Points, in no order, along strands that fork and pass close to each other.
Points whose rows are less than 44.7 apart are linked; no others are. Some points are linked to none.
Rem: [ -9   8  -3   0  21 -22   6 -17   3  -7 -21  -7  19   3   1  15  18  -9
 -21 -22   6  13   1   3  -4  -1  -2   7  18  24  27   6   0   3  12  19
  -5  26   8  12  -7   6 -16   2   8]
pamik: [ 14 -12   4 -14  -7   1   3  -1 -10   0  24  -5 -16  -1  -5  -5 -36  10
  13  -3   2  -9  16  22   1  16  17  -2   0  -3   4 -13   1  -6  -8  -1
  26 -10  -5  -1   1  -4   0   6  -9]
pefom: [  2   2  -3   1 -17   3  -7   2  11   1 -13   6 -12  -5  12  -1  19   1
   6  15  -1   2  -8 -10  19  -7 -15   8  -5  -6  12  14   4  10   1  -3
 -29  -7   9   0  -6   1  -5  -7  11]
mut: [ -1   5   3   4  -8  14   1  -2  25  16 -24  -5   0  -7   9  -1  15 -15
  14  37  -2   5 -24 -28 -12 -21 -35   9 -12 -19  -2  20   3 -14  -5 -22
 -25  -5  -8   0   1  -5   5 -25  11]
reg: [ 15  -1  -3  -6  -6  -8   3 -18  10   9  -5  -6 -15   1   2  -2   6  -4
  18   5   0 -10   4   3  10   7   5  -3  -1   4   9   9 -10  -1   9   4
 -11  -5  -1   7 -11  12  -7   0   5]
zom: [-10  -4   4   1   4   6   3   9 -21 -12  20   3   2   3  -3   5 -11   6
 -11 -20   6  -5  10   9  -2   9  27 -13   2   1  -7 -11  -1   6  -6   8
   6   6   8  -4   5 -13   0  18 -15]
ziz: [  4  -4   6  -1  -9   6   2  10 -15 -12  29   8  -7   5  -5   9 -31  16
  -2 -17   3 -13  12  14  16  14  36  -7  -3  -6  -5 -21   4  10 -17   4
  25 -13  10  -4   4  -8   3  22 -15]
feg: [-18  11  -2  11  33 -26   5 -13  -8 -17 -22 -11  28   0  -4  13  18 -18
 -28 -24  12  14  -2   2 -27  -5  -4   8  22  23  13  -4   6  -9  17  23
   5  35  -3   7  -6  -9 -15   0   0]
sani: [  5  -9  14 -14  22 -13  14 -18   5  13  -4 -19   7  -5   6 -11 -18 -22
   1  15  10 -13   5  10 -48  -2  -3  -1  13  18   4  -7  -1 -35  10  -2
  29   1 -27  12   5  -1  -9  -9  -5]
luped: [-18   5  -4  13  18   2  -6   2 -12 -13 -16 -13  21 -16  -2   1   9 -23
  -5   4   7   5 -15 -13 -56 -11 -14   1  -5   0 -19   0   1 -18   6  -5
  -4   7 -12   0   4 -15  -6 -10 -13]
bevi: [ 20  -7  14 -18  11   6   8  -2   3   4  19 -20 -10  -3  -8 -18 -21 -10
  31  29  -6 -12  -3   7 -26  -2 -17   5 -16 -11 -19  -6   3 -25 -11 -26
  26  -6 -15   6  19 -12  12 -10  -1]
zir: [-10   1   0   7 -23  12  -1  20  -4  -5  19  29  -9  10  -1   4   2  28
  -7 -11  -4  -3   2  -1  43   0  12  -3   1  -9 -12 -11   7  29  -6  -2
  -3 -12  27  -7  -5   2   6  12   2]
Kasuf: [-25   1   4  14  -6  12  -4  25 -21 -18  19  21  10   6  -2  11   1  15
 -21 -26  -4  -1   9   1  13   2  21  -9   5  -2  -8 -13   6  22  -5   3
   1   3  18 -10  10 -12  -1  23 -13]
kikat: [ 21  -9  -1 -16 -16   3  -2  -7   8  10  25  -6 -27  -2  -7 -14 -39  15
  30   8  -6 -14  26  34  15  15   9   4 -12 -10   5  -4   0  -6 -10   0
  29 -18  -8   3  -5  19  -2  -2  -2]
nur: [ 16  -7   4 -15   5  -5   7 -16   4  11   2 -17  -9   1   3  -6 -15  -5
  21  12   6 -16   5  10 -18   6   1   1   3   9   5   0  -3 -20   9  -4
   8  -5 -17   3  -2   4  -3  -5  -1]
niso: [ 20   5 -11 -15  -2 -24   2 -24   6  12  -4   6  10  21   2  16   8   7
  -4 -27   2   9   9  23  33   2  16   3   4  31  26   4 -17  15  13  19
  13  14  12   9 -11  34 -28  12  12]
Zofaf: [-13   2   3  16 -19  25  -4  31  -6 -15  -1  20  -5  -2  -3  -4  12  21
 -12  -5  -9  10 -14 -18  33  -1  -4  -1  -6 -22 -15   2   4  26 -10   0
 -11  -9  11 -20  -4 -14  33   8  -4]
kotar: [  3   6 -10 -13   4 -19  13 -16 -10  -1   2   8  12  24  -7  23  -4  10
 -19 -34   4   9  12  22  25   3  30  -6  16  28  21 -11  -4  21   8  22
  20  21  14   6   0  17 -23  14   6]
Zim: [ -2   1  -5   0  -4 -13  -7  -5   3   0 -18  11   1   1   3   7  14   3
 -18  -9  -8   7   2  -1  23  -3   2  -2  11   7  27   9  -7  22   9   8
 -22   9  15   6  -9  11  -8   2  11]
siki: [  0  -4   4   3 -10   6   2  11 -14  -6  27  16  -7  10  -4  12 -17  18
  -4 -13   0 -12  12  11  28   9  35  -9  -1  -4  -6 -18   1  17 -14   5
   9 -11  18  -3   1   0   2  18 -12]
gufe: [-25   7   0  17 -12  14  -5  30 -19 -22  15  25  12   8  -5  11   5  23
 -23 -29  -6   3   4  -6  22  -2  12  -2   7  -4  -8 -14   9  29  -3   0
   1   2  20 -16   7 -16   7  22 -11]
vulus: [-12  13  -6  10   3  14  -9   2   8   9 -30  -6  15  -4   7  -1  15 -24
  -3  29   6  18 -28 -37 -30 -23 -37   8 -10 -14  -9  11   5 -10   2 -19
 -29   5 -15 -12   4 -10   8 -21   1]
Figos: [-16   1   0   9   8  10  -2   8  -6  -8  -5 -12  13 -12  -2  -4   8 -15
   2   4   1   7 -12 -13 -43  -9 -19  -3  -9  -7 -28   3   4 -14  -1  -9
  -4  -2 -12   5  15 -16   4  -9 -10]
Fazuk: [ 19  -8  -3  -7 -17   5  -1  -5  11  10  16   3 -30   7  -1  -4  -6   6
  35  16  -3  -9  12  11  25   6   4   3 -17 -10  -8   3  -6   0 -12   4
  -1 -16  -2   2  -7  20   3  -4   9]
popa: [ 29  -4  -6 -12 -21   3  -5 -13  16  16  18   2 -30   3  -3 -10 -30  16
  28   8  -8 -12  21  31  31  12  17   5 -18  -8   5   0  -7   4  -9   8
  19 -16  -6  -1 -14  30  -1  -2  -1]
vele: [  0  11  -5   5   7  -6 -16  -5  14   9 -32  -1   8   0  18   5  22  -9
  -8  16   3   4 -15 -20   3 -12 -19  12   4   2  26  17  -1   0  10  -5
 -42   7   5  -9  -9   3  -7  -9  10]
zasu: [-17  -2  -2   8  23  21  -3  21 -20 -11  12  -9  18 -12 -16 -14   2 -17
  -3  -9  -9   4  -3 -14 -45  10  -9 -13 -11 -11 -40  -7   6 -12  -5 -11
  15  -7 -18  -1  31 -20  20   6 -11]
fivem: [ 12  -9   5 -15   3   3   5  -4  -3   0  12 -14 -11   0   1  -2 -12  -3
  24  11   3 -12   1   8 -17   6   0  -3  -7   2  -8  -2   0 -17  -1  -4
   8  -4 -11   2   6  -7   2  -5  -3]
gorut: [ -9  -2  -1  -2  26  22  -3  18 -24 -12  19 -12  17 -12 -12 -10  -8 -16
  -5 -13  -7   2  -5  -6 -47  14   0  -9 -11  -5 -38 -10  12 -15  -7  -7
  26  -1 -19  -3  29 -24  15   9 -13]
Vavug: [  1  -5  -2   1 -19   5  -1   3  10   2  -3   3 -19  -4   7  -4  14   2
  19  17  -1  -1  -2  -8  16  -3 -12   3  -9 -11  -3  12   2   3  -5  -5
 -18 -14   5   6  -3   2  -2  -9  11]
fide: [  3  -2   5  -2 -10   9   8  -3  20  10  -5  -9 -11  -6  -2  -5  11  -9
  31  31  -7  -8 -12 -14 -10 -13 -25   4 -14 -19 -13  16  -4 -18  -9 -20
 -13 -14  -7  11   4  -3   5 -20  11]
dasep: [-15  10  -1   5  27 -21   8 -17  -3 -10 -20 -13  19  -1  -1   9  17 -12
 -21 -22  12   9   0   3 -20  -2  -1   4  20  20  13  -1   4  -6  15  18
   1  29  -1   9  -7  -4 -11   1   3]
misif: [  0  -8   4   7 -30  15   4  21   4  -1  12  18 -21  -1  -2 -14   6  21
  10  13  -4   0  -1  -7  38   1  -5  -7  -8 -22 -19   2  -2  15 -13  -7
  -7 -23   8  -6  -7   2  24  -3  11]
Duza: [  2  -4   4 -12  11 -15  16 -16 -15   2  10  -6   2   6  -4  -5 -21   4
 -15 -20  14   1  17  20  -5   8  27  -4  17  19  15 -14   7  -3   4  13
  27  13  -4   5   4  -4 -10  12  -5]
mar: [  5  -2 -10   2 -17 -13  -7   2   6   9  -4  27  -3   7  -5  15   9  19
 -16 -14 -16   4   8   8  50   0  18  -7  12   6  17   1 -11  36   8   6
 -10  -1  25   2 -13  23 -10   3  10]
Lok: [  9   1 -14  -3 -10 -20 -15   1  16   9 -27  20  11  11   7  13  17  10
 -26 -10 -11  19  -4  -2  42  -9   1   4  12  15  38  16 -13  31  11  16
 -26   5  15   4  -9  26  -6  -1  21]
kozeg: [ -9   5  -6  -4   8 -15  15 -10 -16  -9   5   5  15  22 -11  22  -6   9
 -28 -38   5   8  10  20  16   2  31 -12  22  24  15 -17  -1  22   2  21
  16  24  12   5   4   3 -13  16   1]
mivur: [-15   7  -9  21   2  11 -13  15 -13  -6 -18  -4  15 -10  -3  -8  17 -13
 -13   6   1  21 -21 -29 -28 -12 -27   3  -7 -10 -18   2  12  -2   2 -11
 -17  -2 -13 -16  18 -22  19  -9  -8]
fur: [-21   4  -9  22   7  17 -11  25 -23 -14  -4   1  17 -17 -18 -14  12 -11
 -15  -9  -7  16 -10 -27 -36   2 -17  -5  -6 -13 -30  -2  12  -2   3  -9
   0  -9 -16 -17  27 -27  21   3 -11]
zus: [ -1   2  -5   3 -25   6  -4  15   4  -1  10  29 -19   4   2   2   8  25
  -2  -1  -7   1   0  -1  49  -2   5   3  -3  -8  -4  -3   3  30  -3  -2
 -11 -10  25  -6 -13  10   2   4   8]
Buf: [  6  14  -7  -1  -6   6 -12  -1  27  19 -26   0   0   2  21   2  24  -9
   8  30   5   4 -28 -28  13 -17 -31  16 -10 -10  17  25   1  -5   1 -13
 -47  -4   2  -8 -11   6  -3 -16  19]
domel: [ 15 -13   9  -1 -17  15   4  14   1   2  31   9 -23   3  -9  -4 -25  17
  23   8  -7  -8  14  10  34  11  12  -1 -16 -25 -20 -10  -1   3 -33  -2
  20 -26   1   4   1  11  24   4   3]
Dofu: [ 14   0   8 -12  10 -20  16 -30  16  22  -6 -18   3   5  10  -9  -6 -10
   9   6  17  -9   7   8 -20  -1  -2   7  11  25  18   1   2 -26  15   6
  18   0 -14  12  -2  18 -15  -1   4]
Zizur: [-22   4  -4   9   9 -12  10   0 -20 -13   4   8  19  15 -11  22  -2   8
 -34 -39   0  10  10  13   9   2  28 -16  26  18   9 -14  -2  21   1  20
   6  26  12   4   4  -1  -7  16  -4]
tubir: [ -6  -6  -1  -7  22  17  -1  15 -23 -15  22 -11  14  -9  -3  -6 -15  -9
  -4 -15  -3   0  -2   3 -42  16   6  -7  -8   1 -28 -12  10 -17  -7  -5
  29   2 -18  -4  24 -26   8  10 -16]
kezif: [ 10  -5  11 -19  17   4   6  -6   1   1  11 -18  -3  -5  -2 -13 -20 -16
  21  25   0 -14  -7   8 -43  -4 -14   1 -11   1 -14  -7   0 -29   0 -23
  21  -1 -20   4  14 -12   1 -11  -4]
pubu: [ 23  -4   4 -13  -6   4   6  -9  20  14  10 -14 -24   4  -5  -8  -5  -3
  46  29  -7 -16   0   3  -1  -4 -14   8 -19 -14 -11   8  -5 -22 -13 -13
   1 -14 -11   7   3   7   7 -15  13]
rolos: [-18   7  -2  14 -15  15  -6  29 -13 -19   5  25   5   7  -3  11   8  23
 -22 -22 -10  11  -8  -9  31  -6   4   4   5  -8  -5  -8  11  33  -6   3
 -10   4  24 -20  -2 -11  12  14  -6]
Kaz: [ -9  -2   5  10 -14  11   1  19 -12  -7  26  27  -3  12  -2  11  -6  25
  -9 -18  -2 -11  10   5  36   4  27  -7   1  -4 -11 -19   8  24  -9   0
   4 -13  24  -6   5   0   3  19  -6]
lek: [ -2 -10   2 -12  19  11   0  11 -23 -11  25 -11  10 -13  -2  -9 -27  -7
  -5 -12  -1  -5   1  12 -41  18   7  -6  -2   3 -16 -16  11 -20  -3  -9
  39   2 -17  -3  19 -26   2   7 -17]
Los: [-13  -2   1   7   0   9  -3   5  -3  -7  -8  -9   3 -11   4   0  11  -9
   5   7   3   5  -9 -10 -28  -7 -15  -1  -7  -8 -17   5   5  -7  -1  -8
 -12  -1  -5   4   9 -14  -1  -9  -7]
Kovet: [ 18   1  -6  -3 -12  -9  -3 -13   5  12   3  13 -16   8  -3   2   2   9
   7  -4  -7  -4  14  12  38   6  22  -6  -1   4   8   2 -13  19   4   8
  -5  -1  13   5 -13  25  -8   8   4]
galog: [ 26   0  -7  -6 -18  -2  -5 -15  13  17  15   9 -25   8  -5  -6 -27  20
  17   0  -6 -11  20  31  40  12  29   2  -8  -5   6  -5  -8  15  -6  11
  18 -11   1  -3 -13  29  -2   5  -7]
lavi: [ -3  -8   3  -9  17  -1   5  -4 -16  -5   7 -14   6  -4   1  -3 -13  -3
  -5 -11  11  -7   4  11 -31  10  14  -9   7  10  -6  -8   2 -13   8   4
  11  11 -13  -1   3 -15   1   2 -11]
gad: [ -8   1  -4   4  -3  -7 -11   0  -2  -6 -18   7  -1  -4   7   5  15   1
 -14  -3  -4   6   0  -5  12  -4  -5   2   8   5  22   9  -1  16   9   4
 -27  11  13  -1  -7   0  -7  -1   4]
Tusiv: [  3  17   4   1  17 -18   7 -30  32  16 -30 -18  17  -5  11   4  14 -20
  -3   8  11   2 -20 -17 -23 -10 -19  10  13  11  26  18 -11 -22  11   7
 -11  11   1  10 -18   9 -13  -6   4]
ditap: [ 12 -13   4   4 -23  14   2  12   6   9  28  16 -28   6  -5  -7 -14  20
  21  13  -4  -6  11   6  42   7  10  -2 -15 -23 -22  -6  -1   9 -29  -1
   8 -26   5   2  -4  21  19   0   9]
zoge: [-14  10  -2  10   6   8  -6  -2   7   1 -22  -8  14 -11   5   0  11 -26
   1  24   3  12 -20 -26 -42 -20 -30   6 -10 -12 -12  10   4 -16   1 -17
 -17   2 -14   0   7  -9   0 -21  -2]
pefut: [-23   1  -4  15   2  -7   2  10 -18 -15   3  12  16   9 -11  20   0  12
 -34 -34  -6   7  11   8  15   1  22 -15  24  11  12 -10  -4  26   3  11
  -3  20  17  -1   2  -3  -6  14  -7]
tizi: [  0  -9   9  -5   1  19   3  19 -18 -14  31   2   0  -1  -3   4 -23   5
   0 -15   0  -5   7   4  -4  17  23  -8  -7 -10 -17 -15   5  -1 -21   1
  28 -10  -5   0  17 -21  10  19 -15]
bos: [  9 -10   2  -9  -5   5   4  -1   1   1  10  -8 -16   1   1   1  -2  -2
  26  11   3  -9   2   1  -3   4  -2  -3 -10  -5 -12   3  -1 -10  -4  -2
  -3  -8  -3   6   3  -3   0  -6   2]
Dut: [-17   5  -9  24   1  15 -14  22 -22 -13  -9   2  16 -12  -9 -12  15  -7
 -18  -5  -4  21 -15 -30 -24  -3 -21  -1  -7 -13 -21   0  11   3   4  -6
 -10  -6 -13 -22  21 -28  25   3 -10]
vid: [-14   0   0   9  -6   9  -5  10  -5  -7 -11  -1   1  -8   7  -3  14  -4
  -1   6   3  10  -9 -14 -12  -8 -18   5  -4  -8  -9   7  10   2   0  -6
 -18   1  -1  -2   9 -14   1  -7  -5]
lufu: [ -6  -2   3  -5  19  -6   6 -11  -6  -3  -7 -15   7  -4   1  -3  -1  -9
  -4  -5  12  -8   0   5 -32   3   5  -6  10  12  -5  -2  -1 -14  13   5
   3  13 -13   3  -3 -12  -3  -2  -8]
tofev: [ -8   4   3   2  21 -13   8 -16  -2  -6 -17 -14  11  -5   1   1   8 -10
 -10 -11  11  -3   1   1 -26   0   3  -2  15  14   5   1   0 -10  15   9
  -3  20  -7   7  -7  -8  -5  -1  -6]
Rire: [ -5   1   4  14 -20  24  -5  26  -2 -12  -9  12 -11  -7   0  -9  15  16
  -3   9  -8   9 -20 -20  30  -1 -13  -3 -12 -26 -15   8   2  19 -12  -3
 -23 -12   7 -20  -7 -14  39  -3   1]
dud: [  0   5  -5  -2 -15   6 -12  12   4  -5 -15  15 -11   3  11   2  18   9
  -6   7  -5  10 -12 -12  30 -10 -13  11  -5  -5  13   7   6  24   0   2
 -32   1  13 -11 -11  -2   4  -4  11]
Tagu: [  7 -10   2   4 -26  11   4  12   7   7  21  18 -27   5  -1  -9  -1  17
  20  15  -2  -3   9   1  41   3   4  -2 -11 -18 -19  -2  -1  13 -19  -2
  -2 -24   8   0  -7  17  14  -3  13]
Lofur: [ 27   5  -6 -13  -4 -18   4 -26   9  18  -1   2  -3  17   2  -2   0   6
   5 -16   3   4  16  19  29   3  16   6   4  23  21   3 -11  11   8  16
  15   8   5   8  -9  31 -18  12   7]
sare: [ 26 -10   0 -17  -8   0   0 -11   6  10  16 -12 -24   0  -5 -13 -31   5
  33  14  -5 -14  18  24   1  11   1   6  -7  -5   7  -1   0 -15  -5  -3
  19 -14 -13   1  -1  12  -1  -8   3]
vumi: [ 15   0  -8   1 -14 -13  -6 -10  10  15   3  20 -12   9  -4   8   6  16
  -1  -7 -12  -1  14  14  51   3  22  -6   4   5   8   4 -16  29   6   7
  -5  -2  19   5 -14  30 -10   6   7]
sogit: [ 26  -7   2 -19  -7   2   1 -11  15  13  13 -13 -25   4  -3  -9 -18   0
  42  23  -6 -17   8  14   0   3  -8   9 -17  -7  -2   3  -2 -21  -9  -6
   9 -15 -13   2   1  12   3 -12   9]
gezan: [  0  -3  14 -14  24 -18  17 -23  11  15  -9 -18  13  -2   9  -8 -11 -23
  -5   8  19  -9   5   8 -47  -4  -1   3  16  26   8  -7   5 -33  16   7
  27   6 -23  13   1   2 -17  -6  -1]
gug: [-16  11  -1   8  29 -13   4 -12   1  -8 -27 -19  25  -9  -1  -2   8 -26
 -14   0  14  -1 -10  -5 -55  -9  -7  -1  13  12  -6  -4  -3 -23  18   6
   5  20 -19   1 -11 -13  -7  -8  -8]
Derep: [  4   0  -7   5 -25   0  -7   8   8   6  17  32 -22   8  -1   5   4  28
   3   1  -9  -3   7   9  58   2  16   2  -4  -6  -7  -5  -1  32  -2  -3
  -6 -16  25  -5 -13  24  -4   4   8]
pevub: [  5   9  -3   1  -9  12  -7   2  24  16 -26  -4  -1  -1  17   0  20 -10
  11  33   2   6 -24 -29   3 -19 -32  13  -9 -15   7  21   7  -6  -1 -16
 -37  -4  -6  -7  -5  -2   2 -21  14]
nikof: [  9 -15  14   2 -11  19   6  23  -5  -4  33   7 -14   0 -10  -5 -24  13
  15   4  -8 -10  11   5  25  15  14  -7 -15 -28 -21 -13   0  -1 -33  -7
  25 -27  -3   2   9  -2  28  11  -2]
zed: [ 21 -12  12 -17   4   4   4  -1  -1   3  25 -19 -17  -8  -8 -20 -32  -3
  32  22  -7 -13   8  18 -22   6 -13   8 -11 -11 -10  -8   8 -25 -10 -23
  35 -10 -13   8  15  -7   3  -8  -4]
Taz: [-14   3  -6  13  18 -22  -9  -1  -8 -12 -28   4  24   7   3  20  20  -6
 -38 -17   2  25   1  -7   4  -7  -5   4  25  18  32   6   2  13   9  19
 -21  28   5   0   0   4  -8  -3  10]
lom: [ -2   4  -2   3 -19  14  -8  19   2  -8  -8  19 -13   2   4  -1  17  16
  -8   5  -7  13 -16 -13  37  -8 -11   8  -5 -11   0   4   7  29  -7   4
 -25  -1  17 -13 -10  -5  16   0   7]
fel: [  0 -12   5 -12  11   4   2   8 -21  -9  27 -13   6 -15  -1  -9 -35   0
  -4 -12   0  -9   7  18 -33  20  12  -7   4   2  -7 -17   8 -18  -5 -10
  41  -1 -15   0  16 -25  -2  10 -19]
Zusib: [-16   0   3   7   3  10   1  16 -24 -18  22  11   7   6  -3  10  -9   9
 -18 -25   3  -6  11   7   1   8  32 -13   2   1  -8 -15   2  10  -9   6
   8   6  11  -7  11 -14   0  25 -19]
rin: [ 15 -15   9 -15   3  -3   3  -6  -6   3  24 -17 -14 -10  -5 -14 -37   1
  24  11  -6 -14  19  24 -21  13  -1   1   0  -3   3  -9   4 -23  -4 -14
  35 -11 -13   8   8  -2  -6  -4  -8]
tuv: [ 13  -3   7  -9  -5   6   9  -6  19  10   3 -14 -14  -1  -6  -5   4  -9
  39  32  -6 -12  -7  -6 -10  -9 -21   5 -16 -15 -17  10  -6 -21 -10 -19
  -5 -12  -8  12   5   0   7 -19  10]
mur: [ -8   5  -1  10 -16  16  -7  27  -6 -17  -2  24  -5   6   0   7  13  22
 -16 -10 -10  13 -15 -14  37  -7  -3   6  -1 -13  -5  -1  10  34  -9   5
 -18   2  22 -18  -9  -8  20   9  -1]
fid: [-20   2  -4  17  13  19  -8  22 -16 -10   2  -6  18 -18 -21 -17   7 -16
  -8   0 -14   6  -8 -22 -45   2 -21 -11 -12 -15 -37  -2   6 -10   0 -16
   4 -12 -18  -6  28 -22  23  -2  -9]
kal: [ -6  -5   2   7 -27  23  -2  25   2 -11  -3  11 -16  -9  -1 -14  12  18
   6  20 -11   1 -19 -16  30   2 -16  -4 -21 -29 -18  10  -2  11 -13 -13
 -19 -21   3 -19  -8 -12  41 -10   6]
sivob: [ -5  -9  11   3  -3  19   1  17   5   1   6  -7  -5 -12 -11 -22   6  -1
  19  28 -16  -8  -5 -14 -10  -1 -22 -11 -24 -28 -30   6  -6 -16  -9 -32
  -8 -20  -4   1  17 -17  29 -16   1]
Muri: [  4  16   3   6  20 -18  -1 -25  30  18 -34 -12  18  -3  18   7  20 -20
 -10  12   7   6 -20 -21 -12 -11 -19  11  12   8  32  21 -11 -16  10   6
 -25  12   6   8 -15  13 -12  -8   8]
ruf: [ 10   5 -10 -12   1 -20   9 -18  -3   7   0   9   9  22  -4  20   2   9
 -13 -28   3   9  12  19  32   1  25  -2  11  27  21  -3 -11  21  10  20
  15  17  14   9  -3  25 -23  13   9]
Sisi: [  6  -7   7  -6  -6   9   3  14 -17 -17  34   2  -2  -1  -6   4 -36  13
   0 -19   2 -13  13  16   2  19  32  -7  -1  -5  -6 -22   4   3 -16   1
  37 -13  -1  -3   9 -17   2  24 -18]
kazi: [ -2  12  -1   9  16 -10 -13 -11  20  14 -35  -5  15  -2  19   7  20 -16
 -12  18   5   5 -18 -25  -7 -12 -20  11   8   4  30  21  -5  -9  11  -3
 -42  11   3  -5 -12   7  -8 -12   8]
demuv: [ 12  -3  -2  -3 -12  -6  -1  -9   6   7   4   5 -21   2   1   0   4   2
  15   4  -2  -8   9   7  23   6  11  -4  -5   2   5   7 -10   9   1   5
 -12  -5   7   5 -11  16  -7   3   4]
Vulu: [-16   1  -9  16  11 -19 -11  11 -19 -16 -22  10  23   7  -1  20  15  -1
 -43 -23   0  27   0  -6   8  -7  -2  -1  27  16  29   0   1  22   9  15
 -23  29   5 -10  -2  -1  -2   0   5]
sodol: [ 11  -2  -6   5 -20   0  -8  -1   6  11  22  27 -23  12  -2   8  -8  25
   8   0  -6  -9  15  17  56   7  29   0 -11  -7  -9  -9  -3  26 -10   3
   3 -16  20  -3 -10  29  -3   8   1]
sud: [  8 -16   8 -15   7  -2   5   0 -14  -3  27 -15  -6 -13  -3 -11 -37  -1
  11   2  -2 -11  14  21 -25  16   3  -2   2   1  -2 -13   5 -21  -3 -15
  40  -6 -14   6  11 -14  -3   0 -13]
pezu: [-24   1  -7  18   4 -14  -3  12 -23 -18 -11  13  23   7  -8  23   7   6
 -42 -33  -3  20   5   2  11  -4   8 -10  29  14  23  -5  -1  26   5  15
 -10  27  13  -5   0  -2  -6   6   0]
Tevo: [  5  12  -7  -1   0  -1 -18   0  19  10 -29   4   2   5  19   3  26  -4
  -2  19   0   5 -21 -21  18 -12 -21  15  -3  -1  26  19  -1   4   7  -5
 -49   4   7  -9 -12   6  -3 -10  17]
bomal: [  8   5  -1   3  -7  -6  -2 -17  28  15 -20 -11  -5 -10  12   5  11 -15
  22  22   0 -10 -16 -14  -6  -8 -19   6  -7  -7  15  23  -9 -15   6  -9
 -24  -8   1   7 -13  10 -12 -14   9]
gopit: [ 21   5  -1 -13   8 -29   9 -36  13  23  -4 -12   6  11  13  -8  -1  -5
   5  -6  16  -1  13  20   2   2   1  12   3  35  31   3  -3 -20  18  12
  17   6   0  10  -5  32 -30   6   5]
Zusat: [ 26   4  -4 -15  -1 -22   7 -32   8  22  -3  -5   0  15   7  -8   0   2
   7 -12  10   1  16  21  16   3   9  10   2  28  26   3  -6  -5  13  14
  17   7   0   8  -5  31 -21  10   6]
pur: [ -4 -10   6   6 -27  19   2  21   5  -3   5  11 -17  -7  -2 -17  10  18
  11  19  -7  -2  -4  -9  28   1 -14  -7 -12 -25 -19   7  -3   6 -11 -13
 -11 -23   2  -6  -3  -6  28  -8  11]
Runi: [ -6  16   7  -7  20 -17  16 -27  26  12 -23 -19  22  -2  10  -5   9 -26
  -5   8  20  -4 -10  -7 -44 -12 -18   9  17  21  13   6  -8 -34  21   9
  11  14 -13   9 -16   3 -19  -5   3]
guk: [-25  -1  -5  17  14  17  -9  26 -32 -19  13   2  20 -10 -11  -4   8  -6
 -17 -26   2  11   7 -13 -33   7   7  -7  -3  -4 -28  -6  12  -2  -3   1
  12   3 -10 -10  22 -24   2  17 -15]
lubob: [-18   0   0   9   8  -8  -1   0 -15 -15  -8   0   7  -3  -2   7  10  -1
 -23 -21   1   6   7   2  -4   1   8  -8  14   6   8   0  -1  10   7   9
 -13  22   9   3  -4  -7  -6   6  -7]
Sefi: [-14   6  -7   5  21 -27  -1 -10  -1 -12 -25  -3  24   6   2  26  19 -10
 -32 -25   5  23   1   0   0  -2  -4   9  20  24  33   5   1   5  10  25
 -10  28   9   9  -4   8 -19   0  11]
Zuge: [  3  -9   4  -2 -17  10   5   8   6   2   7  -1 -17  -2   0  -6   9   4
  22  17  -1  -3   1  -5   8  -1 -11  -4 -11 -16 -16   5   2  -4 -10  -6
 -10 -15   1   9   3  -2   7 -10   8]
linu: [ 20  -1  -5   2 -16  -3  -6  -6   5  11  19  20 -24  12  -5   7 -20  23
   8  -3  -9 -12  18  24  50  10  35  -1  -8  -7  -5 -11  -5  21  -9   7
  11 -13  14  -4  -9  27  -2   8  -6]
mos: [ -5   8   8 -11  23 -21  17 -26  18  15 -15 -17  18   4  12  -6   3 -22
  -7   4  22  -8   1   1 -41  -7  -9   7  17  29  14  -2   1 -32  22  11
  20  13 -14  10  -7   6 -22  -3   3]
lopib: [-18  11  -3   7  16   5  -4  -7   2  -7 -22 -13  18 -14   0   3   7 -32
  -1  18   5   7 -20 -21 -58 -16 -23   3  -7  -4 -16   5  -4 -23   5 -12
  -8   6 -16   1  -1 -11  -7 -19  -8]
Futub: [ -2  -6   3  -8   9   1   3   0 -18  -7  15  -7   0   1   0  -1 -15   2
  -5 -13   9  -7   7  11 -14  13  21 -10   4   7  -4  -9   0  -5   1   4
  10   8  -4  -3   3 -14   0  10 -12]
zotan: [ -3   0   3   2  -9  11   5  -2  18   7 -15  -9  -2  -9   2  -3  12 -11
  19  30  -4   2 -17 -20 -15 -16 -29   3 -12 -19 -10  16   2 -14  -5 -20
 -16  -9  -8   8   5  -8   4 -22   7]
Tero: [  7  -7  10 -18  20  -3   6 -12   1   5   4 -20   0  -4   2 -11 -19 -17
  12  21   5 -16  -3   8 -46  -3  -8  -2   2  10  -4  -7  -2 -30   9 -15
  20   0 -23   5   5  -8  -5 -12  -5]
nuv: [-14   2  -2   9  -4   2  -9   4  -8  -9 -13   2  -1  -9   9   1  15  -1
  -9   1   2   5  -3  -8  -1  -4  -9   4   2  -1   7   6   5   9   6  -1
 -25   8   7  -3   0  -9  -7  -2  -3]
fadi: [-20   8  -6  15  26  -7  -4  -3 -16 -16 -21 -16  26 -14  -5   0   8 -26
 -16  -4   9   0 -12  -8 -60  -8  -6  -5   3   8 -16  -4   0 -19  13   3
   0  16 -14  -2  -3 -15  -6  -7 -15]
Kib: [ 18  -2   1 -10   2  -9   7 -22   9  13  -3 -12 -11   4   3  -5  -2  -1
  17   5   7 -12   6   6  -2   7   4  -1   3  11  10   4  -8 -10  11   5
  -2  -1  -8   6  -8  10  -4  -2   4]
sal: [  7   0 -11  -2 -13 -17 -10   0   9   6 -17  21   2   5   1  12  13  12
 -19 -13 -15  11   4   3  42  -4   7  -1  11  11  30  11 -12  33  12   9
 -18   5  20   6 -11  22  -9   0  15]
Madus: [ -4  19   5   0  20 -16  11 -28  29  11 -31 -20  20  -5  11   2  14 -27
  -7   9  14   0 -17 -14 -36 -12 -18  10  14  14  18  13 -10 -27  16   9
  -1  16  -7   8 -18   3 -15  -7   3]

Follow the links from the first point to the second, and from the first to the third. Name the last point that the two ways share.
zoge; vid; gug => luped
gug; vulus; Los => luped
dud; ditap; lavi => mur
Rire; lufu; nur => mur

A fork is a point with three links. Follow the links from the first point to the second and name the forks in between, in order.
Zusib; Rire => mur
Los; mar => sal
tofev; kozeg => dasep
nuv; vulus => luped
fadi; vumi => luped sal

A fork is a point with three links, a tip a point with one. Leave the first point through the second and follow the links. Name the first fork or tip that comes.
misif; pur => mur
fel; lek => mivur
fivem; nur => sal
zir; Kaz => tizi
pezu; pefut => gopit
Zusib; zom => dasep

Name the points in between on the shortest way along the links from the first point to the second, in order.
vulus; Los => zoge lopib luped Figos
zasu; sud => gorut tubir lek fel
pevub; sare => mut zotan fide tuv pubu sogit
lufu; Sefi => tofev dasep Rem
Vavug; mar => Zuge bos fivem nur Kib reg demuv Kovet vumi
mos; Tevo => Runi Madus Tusiv Muri kazi vele
